Points on a hilly landscape, in no order, each with its height.
A ball rolls from a point to the lowest of its 3 nearest points, and stops where none of them is lower. Distance is the straight distance between rows; heights are no part of it.
<178> (h 20.7): [136 111 144 121 159  78 144  87 151]
<368> (h 15.2): [ 83 125 115 135 142 107 162  68 123]
<29> (h 27.2): [131  88 122  93  91 156 101 117 155]
<9> (h 21.8): [148 131 173 158 154 107 141 209  74]
<260> (h 9.8): [133 135 141 154  77 146 170 161  90]
<353> (h 8.9): [138  89 126 136  72 148 154 123 108]
<751> (h 23.5): [159 129 113 138 139 191  90 127 100]
<460> (h 3.0): [139 147 163 128  62 115 155 170 148]
<617> (h 19.0): [170  97 158 167 141 102 157 177  69]
<526> (h 16.0): [ 73 176  84 118 171 145 108 117 116]
<548> (h 18.9): [ 94 171  95 121 191 129 101 115 129]
<153> (h 23.6): [150 144  99 139 130 195  89 133 113]
<370> (h 43.6): [137  96 144  90 136  99 109 118 175]
<189> (h 28.9): [149 116 155 123 116  69 153 128 167]
<360> (h 26.9): [152 153 169 136 124  69 161 139 156]
<319> (h 8.1): [136 115 132 152  76 143 168 144 101]
<206> (h 21.0): [121 155 114 115 192 113  90 115 149]
<667> (h 25.5): [107 124 119 113 184 110 124  69 130]
<83> (h 28.1): [142 171 165 151 136  77 161 125 141]
<94> (h 23.2): [147 147 160 140 140  65 166 114 148]
<720> (h 32.3): [120 194 160 156 136  95 161 111 129]
<7> (h 16.2): [132 155 101 115 131 127  86 175 192]
<652> (h 38.6): [135 137 135  91 169 112  80 131 172]
<234> (h 3.7): [123 129 139 144 149  81 168  89 141]
<249> (h 10.3): [ 74 139 103 111 171 136 116  79 120]
<240> (h 16.3): [139 139 155 168 125 132 159 167  58]
<47> (h 29.2): [129 125 133  98 178 103  85 113 162]
<775> (h 27.6): [136 104 141 105 163  86 120  96 163]
<675> (h 22.7): [156 100 121 136 135 181  95 117  94]
<584> (h 7.6): [130 100 136 128  65 124 155 138 142]
<577> (h 22.9): [161  90 145 164 126 123 162 139  68]
<623> (h 8.5): [141 105 151 121  68 103 156 147 160]
<440> (h 24.4): [151 159  82 153 114 187  95 152 133]
<55> (h 6.5): [128 119 140 136  57 129 166 156 128]
<391> (h 23.0): [115 129 124 111 186 106 110  84 135]
<373> (h 19.8): [158  83 125 129 126 166 117 105  87]
<544> (h 23.9): [167  73 135 148 133 139 140 122  74]
<324> (h 10.2): [136  86 136 106  78 120 136 125 166]
<457> (h 7.5): [ 70 120 109 107 154 128 138  70 127]
<232> (h 42.9): [135 123 125  89 132 133  79 140 181]
<419> (h 7.2): [130 147 118 103 128 137  77 162 187]
<615> (h 68.0): [134 103 134  84 119 127  91 126 179]
<162> (h 23.1): [113 120 127 130 155  92 153  69 128]
<318> (h 20.5): [ 98 144 114 111 188 125  98  94 128]
<677> (h 46.5): [131 160 119 111 174 112  80 152 178]
<177> (h 17.3): [154 116 154 174 129 118 164 165  63]
<476> (h 23.8): [140 146 101 135 113 194  86 139 128]
<604> (h 15.9): [143  78 126 137 109 156 142 110  88]
<221> (h 12.1): [ 56 139  91  99 151 144 113  91 121]
<59> (h 7.7): [145 166 180 124  92  91 145 167 157]
<179> (h 13.4): [127 149 151 161  97 152 153 167  74]
<89> (h 5.0): [135 135 150 131  58 122 160 162 135]
<68> (h 24.7): [139 106 116 111 107 181  93 125 128]
<611> (h 24.0): [137 125 105 120 114 194  84 124 127]
<18> (h 6.3): [144 117 144 170  99 138 172 151  76]
<474> (h 12.0): [135  78 125 123  91 169 125 111 119]
<769> (h 20.8): [117 182  90 139 193 101 115 155 140]
<694> (h 18.7): [137  80 132 101  89 145 114 121 156]
<111> (h 43.1): [ 58 189  64 111 138 134 125 152 115]
<417> (h 39.7): [129 109 121  94 106 154  83 136 175]
<376> (h 20.6): [164  85 149 161 136 114 154 158  74]
<15> (h 6.4): [128 143 139 152 140  81 170  93 134]
<650> (h 7.3): [144  99 132 157  90 143 170 136  85]
<77> (h 15.0): [120 153 155 147  66 150 153 165 108]
<759> (h 12.9): [ 65 158  91 105 166 142 104 104 113]
<639> (h 20.0): [130 139 107 110 105 170  81 149 170]
<429> (h 19.9): [ 97 184  73 139 178 119 121 139 120]
<572> (h 4.5): [ 74 121 107 117 146 121 148  66 127]

For each start below, name every point that the ball comes to, in order.
<759> | <249>, <457>, <572>
<370> | <775>, <178>, <234>
<720> | <15>, <234>
<153> | <751>, <675>, <373>, <604>, <474>, <353>, <650>, <18>
<47> | <206>, <548>, <526>, <759>, <249>, <457>, <572>
<769> | <548>, <526>, <759>, <249>, <457>, <572>
<94> | <15>, <234>

For each start below, name the point where the ball stops.
<476> | <18>
<29> | <460>
<652> | <572>
<260> | <18>
<83> | <234>
<429> | <572>
<544> | <18>
<360> | <234>
